Points on a hilly landscape, in no order, each with its height.
A ball rolls from a point to the lowest of its 4 nearest points, and stops where none of them is lower. Distance is the straight distance between rows; heights are no part of it.
sutip: [ 87 106 115 136 112 126 156 154 131 145 152  87 224  45 176 162 141 149
  64  98 130 105 155  88 195 152 136 114 141]  height 206
Rotu: [138 151  98 133 141 169 120  58 125 119 142 158 102 129 158 134 143  35
 129 116 108 144 133  96  79  96 118  98 131]  height 154
vas: [135 123 105 117 131 121 116  96 119 142 127 151  85 182 146 104 110  89
 120 167 111 148 114 129 114 100 122 161 145]  height 258
fim: [ 83 141  94  97 172 115 137 110 149 200 170  88 172 152 126 120 130 121
 156 205 105 133 116 148 122  98  97 168 146]  height 530
sev: [142 160 165 137  99 147 148 115 110 145 131 179  77 162 122  89 101 140
 158 148 123 143 165 132  35 173 159 104 115]  height 220
zel: [148 176 138 131 103 147 111 166 118 136  81 141  95 179 111  97 117 119
 154 154 165 136 152 136  66 118 176 120 132]  height 169
nifeb: [139 135 149 140  91 142 122 152 123 110  94 112 156  52 157 142 144 118
 113  39 127 114 138 131 148 137 155 125 132]  height 238
pere: [109  81 101  91 166  89 114  86 134 151 158 122 115 149 146 129 125 154
 137 149 137 138 114 118 103 143 105 161 130]  height 307
nem: [122  79  88 135 111 125 147 132 138 102 131 124 174  90 129 160 129 145
 100 111 127 107 147 111 137 164 156 141 134]  height 133
bot: [139 117 146  96 125  68  58 149 107 144  89  82 140 179 104 123 110 149
 149 174 134 138  46 160 215  76  54 186 121]  height 528
Pemeb: [134 109 145 174 107 124 164 140 110 103 165 127 147  24 142 148 134 181
 128  56 152 120 144  84 129 202 134 107 122]  height 680
Ziz: [ 97 126 109 118 126 148 117 201 147 123 115 161  96 194 108 101  99 155
 105 177 172 133 174 140 133 135 186 166 163]  height 384
rop: [122 108 125 104 137 104 136 110 143 165 143 102 155 108 135 134 139 115
 112 141 120 119 110 115 151  74 109 151 136]  height 200
zaga: [136 122 170 160 127 139 144 182 151 124 143 137 105 175  87 127 101 188
 164 175 166 175 162 127 141 159 122 133 105]  height 315
Gedet: [122 165 177 139 120 128 159 142 127 153 172 162  84 157  90  87 109 138
 153 150 147 132 157 131  46 188 157  95 126]  height 227
tet: [118  95  99 104 117 109 127 161 128  90 143 148 110 172 111 126 132 149
 140 175 145 149 140 123 139 135 157 161 121]  height 198
git: [146 158 139 136 135 141 106 135 123 120 117 124 155  93 143 100 111 130
 165  97 116 108 109 157 138 147 144  95 111]  height 44
rego: [153 132 149 142 101 126 125 124 135  85 132 146 118 116 120 144 126 165
 119 119 117 120 179 134 115 199 149 127 111]  height 92
Nepu: [128  94 133  98 169  90 130 178 121 137 129  82 151 159  56 181 103 220
 150 140 165 145 102 145 168 147  96 151 108]  height 81
zet: [154 115 159 122 131 116  97 166 125  99 118 108 147 151  87 101 100 185
 200 123 153 154  95 158 153 135 106 131 114]  height 251
gote: [111 102  86 110 144  77 143 143 160 161 167 137 119 182 111 140 132 144
 150 196 142 164 131 111 107 112 118 172 133]  height 233
Fimu: [113 138 118 138 160 124 156 174 169 136 134 140 147 168  85 111 119 140
 183 191 124 149 139 152  99 153 135 117 137]  height 241
lura: [105 175 122 134 108 146 125 144 130 136 126 152 144 124 120 102 122  98
 110 132 117  92 172 155  64 118 165  99 155]  height 122
Pitu: [ 78 157  83 106 146 128 160 124 149 161 157 142 145 143 135  88 129 112
  70 169 117 114 178 140 128 103 134 135 169]  height 289
nemip: [104 170  88 133 133 145 139  61 147 153 132 148 131 128 165 174 170  61
  99 105  95 114 149 131  99  69 128  91 133]  height 69
Feg: [107 165 154 160 130 155 141  91 136 131 105 134 124  54 165 121 151  42
 105  85 119 106 162 119 104 127 126  27 112]  height 138
Gim: [ 90  82 110 109 160  91 184 109 153 169 153 111 160  95 136 107 132 170
 117 154 129 115 149 101 160 133 118 136 130]  height 290
nufe: [121 114 131 114 137  96  98 164 139 121 118 124 133 194  97 138 139 165
 134 194 144 173  95 132 173 105 142 156 147]  height 158
guzab: [178 132 200 160  95 133 159 175 121 126 114 131 136 115  80 119  81 186
 172  98 135 144 151 145  77 199 120 101  69]  height 166
Fupo: [ 71 135  90  92 127 135 154 158 155 161 133 157 126 179 134 100 140 141
 102 167 137 141 191 123 119 140 170 129 157]  height 334
Gumo: [ 92 112  71  87 144  89 143  45 134 147 173 145 126 161 133 125 139 115
  87 165  98 133 153  92 126  56 114 197 159]  height 208
kora: [118  80  82 100 139 122 140 106 133 116 155 152 122 182 133 122 142 120
 101 186 128 149 139 128 142 117 135 166 145]  height 293
duv: [167 111 139 133 146 127 130  95 142 121 119 111 100 102 139 130  97 130
 165 119 120 132 115 144 137 144 104 107 103]  height 326
Lomo: [155 130 160 134 145 115 139 159 164 161 112 108 130 142 101 108 110 158
 192 168 123 145  97 134 132 175 127 107 119]  height 331
Sosab: [141  84 131 143 111 154 147 107 130 111 142 123 152  69 149 148 146 105
 110 114 145 119 131 111 144 148 128 116 133]  height 210
Luz: [125 181  80 135 130 184 136  81  90 142 163 180  94 174 143 128  95  30
  78  95 118 111 181 124  29  90 129  74 167]  height 185
vur: [157 158 188 160 130 123 132 169 138 155 135 140 124 172  76  89  82 158
 193 147 137 150 135 153  86 204 113 104  78]  height 121
gul: [131 114 115 121 150 106  78 149 123 126  73  93 136 164 126 130  98 195
 133 158 153 149  94 130 174 131 129 170 123]  height 209
lalis: [129 129  85 127 160  99 122 135 162 156 139 142 103 220 118 108 130 174
 179 221 136 171  65 113 139  99  96 173 144]  height 343
bima: [114 130 139 147 121 126 166 161 139 129 142 154 102 188 104  94 102 140
 142 158 140 158 156 137  84 144 163 134 155]  height 280
Lagit: [148 174 112 128 117 136  96  90 105 121  93 138  78 158 132 134 128  69
 124 126  93 142 113 129  67 107 127 127 124]  height 165
zal: [176 120 146 142  84 157 117 104  76  99 107 150 104 105 156 132 138  94
  96  36 102 129 134 145 102 113 118  95  87]  height 407
gena: [135 133 100 135 114 160 169  83 123 121 167 142  99  86 141 158 134 110
  85  95 124 105 146 150 117 111 136  89 128]  height 239
podo: [136 112 137 140 140 121 134 153 131 121 121 130 160  96 109 137 126 159
 149 119 134 131 160 134 135 181 159 148 113]  height 20
vil: [188 138 189 143  98 138  72 105 108 119 103 129  63 230 101  91 113 119
 153 148 153 165  84 137 135 124 121 138 106]  height 505
pubol: [128 138 128 107 174 101 106 139 119 150 121  97 179 137 128 134 104 173
 139 151 118 120 101 147 174 136 126 162 141]  height 217
Gabul: [107  69 100 123 123 135 133 118 106 114 148 104 172  41 161 150 156 130
 102  77 137 120 108  95 184 127 116 177 153]  height 86
puzag: [121 108  97 106 137 137 136  61 102 175 123 107 146 112 186 143 153  76
  82 113 112 110 125 118 150  38  97 133 138]  height 183
Romo: [110 121  92 111 134 135 151 138 141 140 129 133 156 130 143 155 134 124
  75 135 122 116 182 140 136 102 165 154 155]  height 191
dilub: [154 100 173 125 120 126 103 116 114  72 103  97 118  75 141 129 134 131
 122  72 127 114  99 142 142 149 120 110 121]  height 533
veni: [161 112 155 120 143 105 114 140 130 109  93 108 108  95 124 119 120 143
 177 127 126 139  71 171 153 149 115 100  94]  height 455
lozo: [152  90 137 160 114 159 121  73 126 107 110 130  87  80 157 130 133  91
  97 100 132 124 114 121 126 129 114 106  72]  height 275
pidu: [118 118 131 132 128 108 124 192 127 135 123  81 185  50 114 138 113 196
 154  94 143 126 142 135 199 189 136 134 127]  height 349
taf: [142 130 128 124 161 110 111  61 148 148 123 115 117 134 139 103 152 114
 176 150 110 102  57 124 110 111 111 123 109]  height 640
bom: [128  92 108  73 166  93 100 100 120 157 130 103 133 117 123 128 145 151
 111 163 120 121  75 120 181  79  87 199 104]  height 103
paden: [113 134 125 129 146 116 133 109 165 131 143 129 129 122 155 122 130 120
 134 140 122 126 123 145 105 133 141 118 123]  height 105
lun: [123 124 101  90 148  70 136  62 146 146 187 121  97 187 125 112 155 101
 140 217 110 148  92 102 115  66 115 191 144]  height 278
keva: [143 164 147 145 115 119 142 206 132 127 112 138 123 165  94  96 100 172
 140 150 154 155 194 101  97 167 157 127 131]  height 332
duva: [152 162 150 137 139 126  63 103  90 105  89 122  91 135 120 123 141  67
 144 105 103 113  79 166 145 105 120 103  95]  height 65
Pafud: [175 151 157 147  87 134  95 144 110 108  86 155  85 166  97 117 128 120
 144 120 117 150 126 140 121 126 164 160 118]  height 212
zogan: [141 113 142 117 174 109 139 197 116  98 125 133 123 153  77 166 107 205
 187 133 162 183 144 145 154 165 138 145  91]  height 314
musa: [136 131 117 130 153 126 117 197 137 109 119 145 124 195  67 117 108 185
 176 153 145 164 138 141 148 139 118 126 128]  height 323
Buvez: [164 158 212 146  99 145 111 125 112 107  74 138  65 171 115 109 105 120
 161 106 138 154  96 147 109 139 119 121  98]  height 295
bama: [160 154 196 165  99 138 129 164 133  97  97 131 134  83 105 104 110 171
 164  84 117  96 142 144 140 161 130 120 100]  height 153
dafi: [151 151 177 152 109 154 134 173 126  79 105 131 119  83 115 136 132 167
 123  98 131 122 144 136 112 179 147 137 110]  height 136
gav: [153 116 185 142 105 126 123 133 112  99 108 148  81 132 113 106 116 146
 118 112 125 149 117 161  93 165 120 138  91]  height 268
Vikub: [150 173 227 166  79 135 147 195 108 152 124 127 111 181  67  83  79 183
 186 141 133 143 144 143 107 157 146  93  85]  height 120
Sazoz: [ 98  69 113  90 164 124 124  81 141 162 145 116 130  96 166 153 145 137
 130 154 110 114  74 119 164 105 105 141 134]  height 204
das: [ 73 126  79  85 154 141 164 132 149 160 174 138 158 134 145 142 136 122
  92 168 117  98 172 108 153 109 145 158 156]  height 255
Tikag: [132 181 157 137 147 112 125  98 144 119 128 155  86 201 117  91 116  82
 174 135 110 133 102 139  34 134 100  96 137]  height 664
Kep: [140 192 158 154 106 136 118 161 130 146  85 163 111 182 120 107 118 124
 174 140 139 104 138 134  73 131 135 119 151]  height 115
Tipe: [124  75 125 102 166 112 107 155 116 125 104  74 166 101  99 179 110 200
 130 134 143 119  89 147 193 125 114 182 116]  height 61
Fir: [160 155 146 139 127 124  92 151 131 112 101 124 104 226  61  86 121 110
 187 184 149 162  75 136 109 106  93 151 122]  height 360
nede: [136 141 145 137 139 128 112 105 136 112 136 151  78 172 137 114 124  91
 159 171 119 163 114 118  74 163 130 133 117]  height 427
tozuk: [132 175 137 105 137 171 118  95 101 138 121 158  55 171 133  91 131  47
 128 124 111 129 135 148  50 110 134 121 161]  height 38
pasom: [138 158 164 193  44 157 183 121 133 137 166 138 148  55 107 172 114  83
  46  32 134 101 201  70 101 151 132  49 128]  height 218
Somiv: [129 127 119 140  75 176 159 115 112 122 179 153 117  80 133 180 145 111
  87  83 132 124 202 108  78 145 146  71 120]  height 203
Mem: [111 168 120 143 111 142 148 161 121 131 130 145 129 101 121 101 127  96
 103 141 131  84 209 126  71 158 159  70 145]  height 137
pevuz: [122  88 118 104 132 115 114 170 100 132 100  93 195  99 131 141 132 178
 121 118 133 124 114 124 189 140 140 170 148]  height 309
det: [141 122 143 146 105 132 142 145 118 116 109 163 100 172 101 117 106 140
 138 135 126 148 150 141 109 142 162 147 114]  height 182
Zasem: [131  83 113  82 143 104 100 105 117 124 151 137  95 210 132 133 142 126
 125 185 107 166  84 116 153  62  96 194 146]  height 269
batas: [111  94 130 121 173 118 131 122 116 125 139  86 174  64 156 155 123 169
 139 137 143 121 112 121 168 146 123 145 103]  height 229
tev: [151 110 108 148 109 157 105 101 125 106 135 153 100  95 166 189 126  43
  46  36 108 126 141 137 142  94 125  87 125]  height 235
rap: [ 78 120  64 118 144 153 157 118 135 144 169 121 181  91 142 168 162 117
  62 115 113  95 191 101 135  96 138 167 146]  height 257
Mes: [149 132 141 142 142 126 113 116 142 114  92 126 115 106 139  92 129  83
 176 119 108 128  98 150 116 146 134 111  94]  height 167
Misu: [123 136 104 124 133 133 156 109 133 131 145 166  86 147 124 116 112 101
  98 141 114 103 181 127  53 147 177 119 129]  height 60
sugub: [109 145 135 151 164 144 144 113 143 131 134 136 134  66 158 102 149 106
 168 123 128 124 121 120 115 130 127  76 123]  height 97
lufuf: [105 100 138 162 139 138 152 105 148 107 148 113 165  44 167 154 139  89
 123  71 142 120 104  98 167 136 114  80 113]  height 199
nalu: [145 102 141 127 106  95  86 137 144 113 113 116  94 223  85 132 100 163
 173 167 158 189  78 153 182 101 103 151 135]  height 354
ropip: [155  73 125  92 121 107  72 114 123  81  93  98 127  91 162 160 136 159
 131 117 127 152  51 170 152 104  89 157 139]  height 551
mela: [117 132 112 142 152 135 182 109 141 126 169 128 125  92 127 109 101 121
 138 165 132 132 137 125  89 189 134 119 113]  height 141
begip: [110 129 115 107 112 158 115 146 153 118 135 115 144 124 123 137 121 129
  74 115 123 115 153 132 141 106 167 141 149]  height 245
Tovu: [101 135  77 124 115 158 179 122 125 124 179 148 167  64 140 164 138 126
  40  98 140 119 165  98 173 123 133 139 176]  height 237
gadus: [150 148 113 118 113 174  94  96 106 107  86 148 100 161 146 136 140  51
 109  75 126 137 136 140 114  61 132 100 142]  height 53
nog: [153 138 140 125 117 119  90 119 111 122  93 107 120 132 150 119 145 114
 138 138  99 118  93 156 149  88 139 143 106]  height 189
pabed: [172 199 170 143  96 135  70 131 106 123  81 115 113 191 105  83 129  93
 171 135 123 119  86 134 116 104 117 124 105]  height 398
pebid: [118 158 158 140 105 137 128 183 136 111 108 130 171 139  88 101 114 163
 162 128 122 117 170 136 131 152 162 147 146]  height 193
boper: [146 147 173 154 140 131 148  97 146 139 119 147 115 129 133 116 106 113
 180 108  96 130 104 123  93 166 135  88  88]  height 211
pelob: [125 155 108 129 146 128 158  89 111 111 197 169  76 168 145  99 137 113
 120 138 145 137 156 133  38 145 137 136 150]  height 181
Rizab: [135 128  86 103 119 147 134  78 125 120 152 160  95 151 149 128 127  62
  97  96  94 140 130 127  90  97 117 108 144]  height 148
nebab: [131 145 101 151 139 177 135  87 113 137 128 163 122  95 171 142 137  30
  67  64 100 105 148 152 101  93  97  60 123]  height 104
Volol: [131 116 117 118 136 108 102 150 111 158  90 102 196  50 142 134 126 187
 128 106 119 104  98 138 213 128 101 148 122]  height 472
mome: [132  82 143  81 134  88  67 140 102 111  68  76 134 129 157 154 152 131
  95 156 128 110  86 135 182  80 121 172 121]  height 485
Guzut: [152 123 173 183 125 140 137 115 126 128 116 143 130  60 172 142 146  75
 115  80 137 114 123 127 115 132 123  54  71]  height 157
lil: [162 138 212 166  94 122 146 150 104 130 139 154  83 208  70 112  72 163
 169 149 115 161 153 114  56 191 139 103  81]  height 55
Vav: [144 149 169 182  84 148 140 149 136  84  94 108 155  70 157 117 127 122
 113  54 116 101 128 109 155 154 141  87 116]  height 219
bekir: [110 117 121 145 128 141 174  88 124 104 177 139 150  73 149 128 128 133
 106 113 146 113 146  98 129 166 130  92 143]  height 161
riz: [ 66 164  91 120 131 168 182  99 144 115 180 176 126 108 118 138 134  90
  47 129 152  74 169 142 103 119 143  92 161]  height 216
gumat: [ 92 144 128 108 157 130 133 174 159 142 169 143 139 193  95 134 136 165
 149 205 157 152 163 126 133 134 151 151 151]  height 108
Bunev: [105 132 134 162 128 139 173 133 122 151 153 101 174  26 171 129 151 120
 113 121 150 100 172  97 165 160 144  71 132]  height 171
Vib: [171 160 167 145  94 151  94 155  85  92  82 132 120  88 158 124 128 116
 126  43 103 110 113 155 145 115 127 127 116]  height 284
govi: [132 137 140 134 151 161 106  76 117 121 105 121  96 116 177 103 146  74
 165 109 122 123  91 159 142  93 107  90 105]  height 110
Ruda: [128 107  89 133  85 119 123 171 136  95 145 119 189  83 141 159 144 154
  88  79 126 111 153 104 172 156 147 184 160]  height 279
goka: [117  92 106 131 130  96 157 135 127 124 143 101 178  32 150 163 132 166
 136  95 134 105 128 106 155 155 141 146 131]  height 192
dunem: [103 118  99 137 158 133 152 128 152 151 159 123  94 177 117 115 126 130
 174 183 159 125 146 128  75 130 155 123 156]  height 276
zepos: [120 176 112 118 133 100 105 110 159 170 116 135 147 143 137 121 149 100
 107 190 113 139 127 120 112  94 116 137 164]  height 248
piduv: [113  94 121 131 136 153 148 194 153 117 130 126 151 154  81 136 132 196
 118 144 138 148 161 109 146 167 151 154 140]  height 106
Raza: [169 121 181 148 111 125  97 154  94  80  96 110 128  74 134 137 118 134
 133  76 134 104  91 137 145 167  91 119 104]  height 403
pidi: [156 174 176 145 105 161 141 160 125 137 109 144 138  84 127 118  96 140
 148  88 104 102 178 128  90 174 158  80  98]  height 163
tosu: [100  65 117 104 138 137 173 119 156 114 202 101 158  52 133 152 139 141
  98 109 173  99 162  55 154 203 102 122 130]  height 188
nolu: [101 104 117 105 154 126 127 150 176 158 134 105 180 139  99 128 121 172
 173 157 133 156 112 146 167 125  98 143 132]  height 379
dok: [150 130 168 151 117 137  98 107 104 109  94 105 112  95 121  86 108 104
 190  74 133 105  68 160 152 141 107 105  88]  height 353
fug: [ 88  98  99 125 163 116 147 139 143 134 164 111 166  99 129 160 135 187
 125 154 138 110 122 112 170 149 131 178 132]  height 291
kogo: [144 182 156 152 143 144 145 141 137 130 114 143 113 122  99  92 114 102
 165 141  96 124 158 156  74 147 155  84 123]  height 152
naf: [126 165 169 118  52 150 137 180 121 142  96 160 133 136 113 112 110 155
  95 113 129 106 209  96  83 150 169 109 126]  height 297
med: [109  51  91 124 143 118 155  99 115 147 175  79 166  63 166 161 157 146
  75 105 120 122 123  83 199  98 107 157 136]  height 225
bikaz: [116 171 117 109 104  98  75 148 147 143 124 116 130 194 119 111 144 133
 170 178 117 160 103 124 176  72 131 198 166]  height 223
nop: [137 116 104 119 139  89 106 117 139 135 130 155  84 204 122 140 148 127
 125 187 144 194  84  99 167  56 126 184 168]  height 231
milon: [149 130 142 101 172  69  85  98 130 164  97  99 135 171 134 118 154 117
 181 175 118 142  72 148 145  83  90 157 139]  height 313
vovis: [121 113  99 126 131 126 146  93 149 128 148 137 107  80 168 121 144 121
 126 114 112 128 140 115  98 181 138  88  94]  height 134
zapig: [107 119  92 158  94 153 189 107 148  99 185 106 153  41 150 164 172 130
  70  64 155 103 196  72 167 158 122  78 136]  height 174
Nus: [100 103  81  81 117 150 178  79 134 181 212 144 148 122 153 176 142 104
  10 110  84  87 172 136 148  47 112 129 169]  height 256
pep: [167 166 205 149 115 114 108 141 118 119 117 124  97 193  75  91 110 142
 200 141 126 157  62 153 102 133 106 106  95]  height 483
paz: [136 121 144 122 111 130  95 152 106 105  74 116 143 108 127 130 134 155
 125  82 108 119 107 153 153  99 122 136 129]  height 285
kez: [ 82 146  89 108 132 145 143 162 151 125 157 167 134 160 104 113 103 147
  92 169 149 110 201 114  92 124 181 141 139]  height 394
gub: [108 120  96 128 127 142 151 107 150 136 161 114 141  99 148 110 156  88
  87 140 112 117 140 142 162  92 148 117 135]  height 125
Fefaf: [164 144 103 146 108 148 102 111 132 130 124 145 143  94 150 160 133  75
  82  83 139 115 139 147 123 122 155 112 131]  height 292
nefip: [127 126  92 121 153 110 126  41 137 126 141 122 115 153 158 124 166  85
 149 141 111 133  72 107  95  92 112 149 133]  height 729
nata: [158 199  90 136 119 171 105 102 104 104 108 180  72 210 129 127 127  22
 100 128 132 151 132 105  60  57 150 131 191]  height 91
padil: [131 105 147 117 136 108 135 160 142 116 161 107 144 105  94 130 107 174
 181 124 154 152 123 144 141 182  97 117  93]  height 87
Zagu: [132 170 151 159  85 162 153 187 122 148 124 166  91 162 103 111  98 138
  86 160 165 130 215  78  42 153 186 122 132]  height 234
sop: [ 94 123 104 115 145 120 156 190 143 187 125 100 224 112 124 131 126 170
 161 156 115 124 190 123 146 145 161 147 158]  height 296
mibu: [115  93 141  94 160  73 105 103 108 185 135  80 121 130 151 115 136 137
 144 180 121 142  52 121 173  81  66 157 105]  height 202
pegog: [161 151 131 116 108 145 131 130  95 103 107 171 105 147 140 122 132  89
  99 110 116 122 133 126  79 121 135 135 140]  height 172
neno: [146  91 179 117 136 117 113 156 117  99 119  75 164  88 116 127 101 194
 174  77 164 101  75 134 175 166 124 156 116]  height 365
famav: [102 110  88 140 153 139 130 139 121 166 150  96 196  47 189 138 142 134
 106 109  97  94 104 113 189 109 116 124 127]  height 253
zodaz: [ 85  87 132 122 189 126 136 166 126 151 140  93 177  77 110 142 104 199
 153 125 141 124 116 140 172 181 110 150 105]  height 282
denid: [150 125 190 147 125 119 135 174 121 111 121 133 125 154  69 103  99 186
 186 112 115 152 149 128  98 188 121 119  88]  height 168
kefat: [110  89  92 113 144 141 131  82 115 145 166 110 155  85 168 138 163  90
  48  66 112 105 112 109 163  90  88 105 130]  height 67
bug: [149  97 130 149 136 156 134  80 120 107 104 141  98  77 199 127 139  71
 113  66  99 143  97 122 125 101 124  87  90]  height 265
Fas: [129 135 125 146 121 126 134 167 121 119 113 115 176  50 149 147 120 126
 105  83 123  81 144 102 172 156 150 115 135]  height 213
buz: [134 158 114 146 104 139 109 126 119 128  86 146 105 198 116  99 123  82
 145 155 118 116 135 138  70 104 147 130 152]  height 170
lal: [139 157 158 138 148 121 118 176 148 143 138 123 145 219  78 145  81 167
 209 182 171 203  89 160 169 100  96 108 136]  height 610
lev: [136 133 123 132 113 125 138 152 145  95 104 139 123 141 123 119 139 146
 137 154 128 115 148 133 110 147 150 149 126]  height 102
lupud: [137  83 132 122 136 107 109 124 139  92 134 130  97 145 109 157 120 150
 168 149 173 146 126 140 135 156 117 148 123]  height 312
Vetok: [103  92 115  70 162  82 132 102 145 170 131  82 166 113 128 132 137 174
 179 169 110 126  68 122 164 108  76 141 139]  height 329
girud: [113 134  70 122 104 120 136 105 131 146 130 138 138 122 137 147 140  84
  58 126  96 137 127 138 135  84 143 107 155]  height 43
tivu: [122 121 114 122 119 118  78 155 118 135 130 147 115 209 110 137 127 127
 125 175 131 164  94 139 152  88 152 171 141]  height 194
Suv: [129 159 132 166  93 145 194 113 120 142 172 148 143  81 138 155 120  89
  92  72 135  81 198 106  70 170 126  58 134]  height 214
fimi: [ 80  69 112 140 154 107 169 142 133 138 152  55 202  24 137 167 145 165
 116 118 142  98 124  52 188 182 117 117 115]  height 201
Sef: [124 110 175 141 125 121 144 161 124 104 137 134 124  55 150 146 125 137
 181 122 114 108 112 129 130 188 121 101 112]  height 681
sog: [186 137 168 145  77 147 104 117  86  82  84 129 114  81 156 129 165  94
 124  54 135 108 125 128 144 144 104 126  60]  height 470
gemo: [147 132 123 147 117 111 111 125 124  93  85 117 109 137 130 114 125 107
 118 106 146 129  80 154 124 110 116 142 105]  height 333
kedig: [101 172  72 109 146 156 134  70 128 146 139 160  95 185 111 112 165  40
 100 146 102 121 138 122  86  50 119 130 194]  height 226
muti: [156 181 152 153  89 133  82 122 112 114  89 139  62 216 121 103 137  90
 112 131 113 152 135 120  93  48 149 145 144]  height 196
Bafof: [149 111 102 123 159 132  91 117  94 126  94 107 181  88 185 140 140 111
 109  80 124 113  91 143 168  89 116 125 119]  height 393
vuv: [146  78 166 155 121 102 137 167 115 113 131 109 126  81 102 143 103 225
 158  96 149 124 119 121 150 218 111 135  85]  height 197
zipe: [148 156 162 132 129  96  61 140 151 118  87  92 123 231  46 143 138 153
 192 179 162 165  57 130 179  78  90 122 162]  height 500
Divaz: [108  92  79 113 102 137 121 108  99  97 116 149 137 108 159 165 146 121
  83 102 105 127 139 136 161  89 129 160 135]  height 429
tav: [132 144 137 116  71 161 121 104  86 107  87 175  76 179 134 109 112  79
 104 132 111 132 133 152  67 103 128 107 132]  height 145
vun: [139 156 153 148 129 129  99 175 131 133 101 121 123 145 106 112 108 185
 177 131 124 140 151 151 128 145 164 149 124]  height 215
Nipob: [124  88 139 105 142  85  34 121 106 135  83  86 132 136 124 138 124 192
 160 124 133 110  16 146 203 113  55 173 142]  height 494
ninuv: [128 139  58 109 126 144 148 101 110 162 144 178 113 167 161 169 161  63
  85 105  95 112 150 132 100  76 119 106 170]  height 135
vupor: [ 99 109 117 122 125  91  97 130 121  90 106 115 119 125 128 145 128 157
 120 120 146 147 133 142 132 119 137 185 121]  height 471
ginum: [179 130 219 150 105 117 115 146  97 103 101 104 108 121  85 132 130 178
 171  96 131 121 113 166 127 163 101 114  63]  height 301
ruze: [113 186 112 120 120 149 155  99 117 123 143 189 105 135 130 106 106  57
  82 114 162  94 189 124  28 132 143  77 166]  height 132
tol: [134 100 143  98 109 115  87 136 102  98  86 113 128 105 124 132 138 142
 135  98 133 135  93 162 155 138 117 158 101]  height 416
Vob: [144  90 174 169 124 130 134 116 125 103 121 110 105  60 144 129 129 146
 138  62 143 107 113  97 136 192 119 109  65]  height 675
Zozaz: [137 121 141 146 151 123 145 212 155 139 136 153 112 221  94 134 113 192
 159 161 180 194 146 134 148 151 143 153 152]  height 236
Rel: [123 146 103 110  97 157 170 123 135 102 142 161 133 103 130 136 127 102
  86  99 143 111 202 116 107 162 167 102 157]  height 173
Lok: [ 80  59  94 118 145 123 150 114 104 168 155  86 161  42 171 174 161 162
 100 146 137 108 105  86 175 141  93 131 128]  height 222
tup: [123 165 104 139 142 119 101  98 128 125  91 137 123 159 141 117 148  80
 122 137  93 119 117 155  97  69 125 120 147]  height 205
Nuro: [ 94 140 130 101 171  96 113 135 132 179 148 116 154 148 122 113 138 131
 174 185 120 162  88 119 139 116 122 150 139]  height 482
beso: [116 149  97 105 131 143 104  83 117 142 123 141 104 181 157 128 154  65
  70 152 115 133 114  93 100  59 148 143 169]  height 207
Lisu: [113  88  91  97 129 137 149  75 137 131 148 131 130 108 130 125 154 102
 104 133 102 125 120 130 140  71 119 125 129]  height 178
Lamip: [157 116 131 163 104 160 155 132 126 117 129 144 130  44 169 162 136  85
  92  46 131 117 148  95 114 130 133  60 108]  height 180
veg: [154 159 158 142  96 151 138 126 121 119 102 153 108 124 118 122 128  79
 103  94 129 105 174 129  60 156 152  94 107]  height 147
nav: [130 103 111 101 122 112 135 109 107 155 130 102 165 103 162 146 128 118
  63  90  98 111 109 121 184  69  98 164 140]  height 240
perov: [ 89 130  87  89 174 116 132 114 144 148 156 150 100 151 134 108 127  95
 149 168 108 131 123 127 106 128 127 145 152]  height 177
Bar: [119 157 136 153 132 138 165 134 149 154 140 150 107 122 104  85 128 116
 155 152 113  92 157 123  65 183 134  63 125]  height 156
Raf: [134 133  71 136 122 156  96  68 107 135 135 119 114 140 168 146 177  66
  72 108  99 143 121 124 132  60 118 114 141]  height 143
Pezo: [143 127 115 135 171 111 122 103 153 149 133 126 107 175 104 113 137  85
 188 168 117 158  80 133 109 115 115 137 149]  height 409
tiget: [ 95 120  74  98 143 137 159 168 146 150 152 109 204  66 132 147 150 159
  79 132 147 116 171 102 178 134 132 123 152]  height 247
ret: [ 77 113  98 107 174 141 199 125 161 163 178 115 133 134 126 132 109 156
 127 173 135 103 155 120 133 154 126 140 146]  height 263
Fufo: [146 180 137 141 118 114  62 144 131 149  67 129  97 221 114 102 148  97
 167 183 126 144  64 118 163  73 120 151 151]  height 244
koge: [118 123 142 103 155  89  99 148 136 142 112  81 128 163  77 128 121 199
 175 157 146 158  96 158 150 143  99 123 138]  height 426
pakas: [119 117 169 107 137 104  95 117 128 113 106  92 157  64 151 132 121 159
 163  81 126  84  40 158 201 125  94 115 103]  height 539
rosur: [113 171 128 118  94 155 159 138 144 114 156 147  98 155 122 103 104 158
 109 142 143 115 210 107  67 191 167 105 118]  height 140
pepo: [ 93 112  94 145 156 151 172 131 180 115 190 118 153  78 129 148 129 159
 113 145 150 109 175  94 133 167 144 147 142]  height 224
tabi: [104 108  87  95 120 117 155 110 145 111 140 134 148 108 127 151 149 152
  62 133 131 113 157 129 148 110 163 162 152]  height 277
Nek: [154 117 146 117 143 110 113 150 135 127 100 118 140 153 122 131 115 154
 126 141 128 142 105 160 145 116 139 158 137]  height 70
Vepa: [137 175 150 155 106 127 121 148 133 118 114 122  85 211  98  53 108 125
 176 141 148 166 111 135  80 161 138  94 119]  height 302
bir: [103 133  86  97 134 110 154  69 133 155 171 149 118 136 165 151 149  85
  57 154  89 121 143 119 134  51 117 138 139]  height 150
boto: [117  84 124 106 134  97  83 105 110  96 105 121 107 139 122 153 122 158
 115 146 132 144  75 155 185 126 106 196 126]  height 377

Where does a ball stop that starts at each point below?
lozo => git
Somiv => Misu
Lamip => git
kora => git
Fir => Nek
zipe => Nek
fim => git
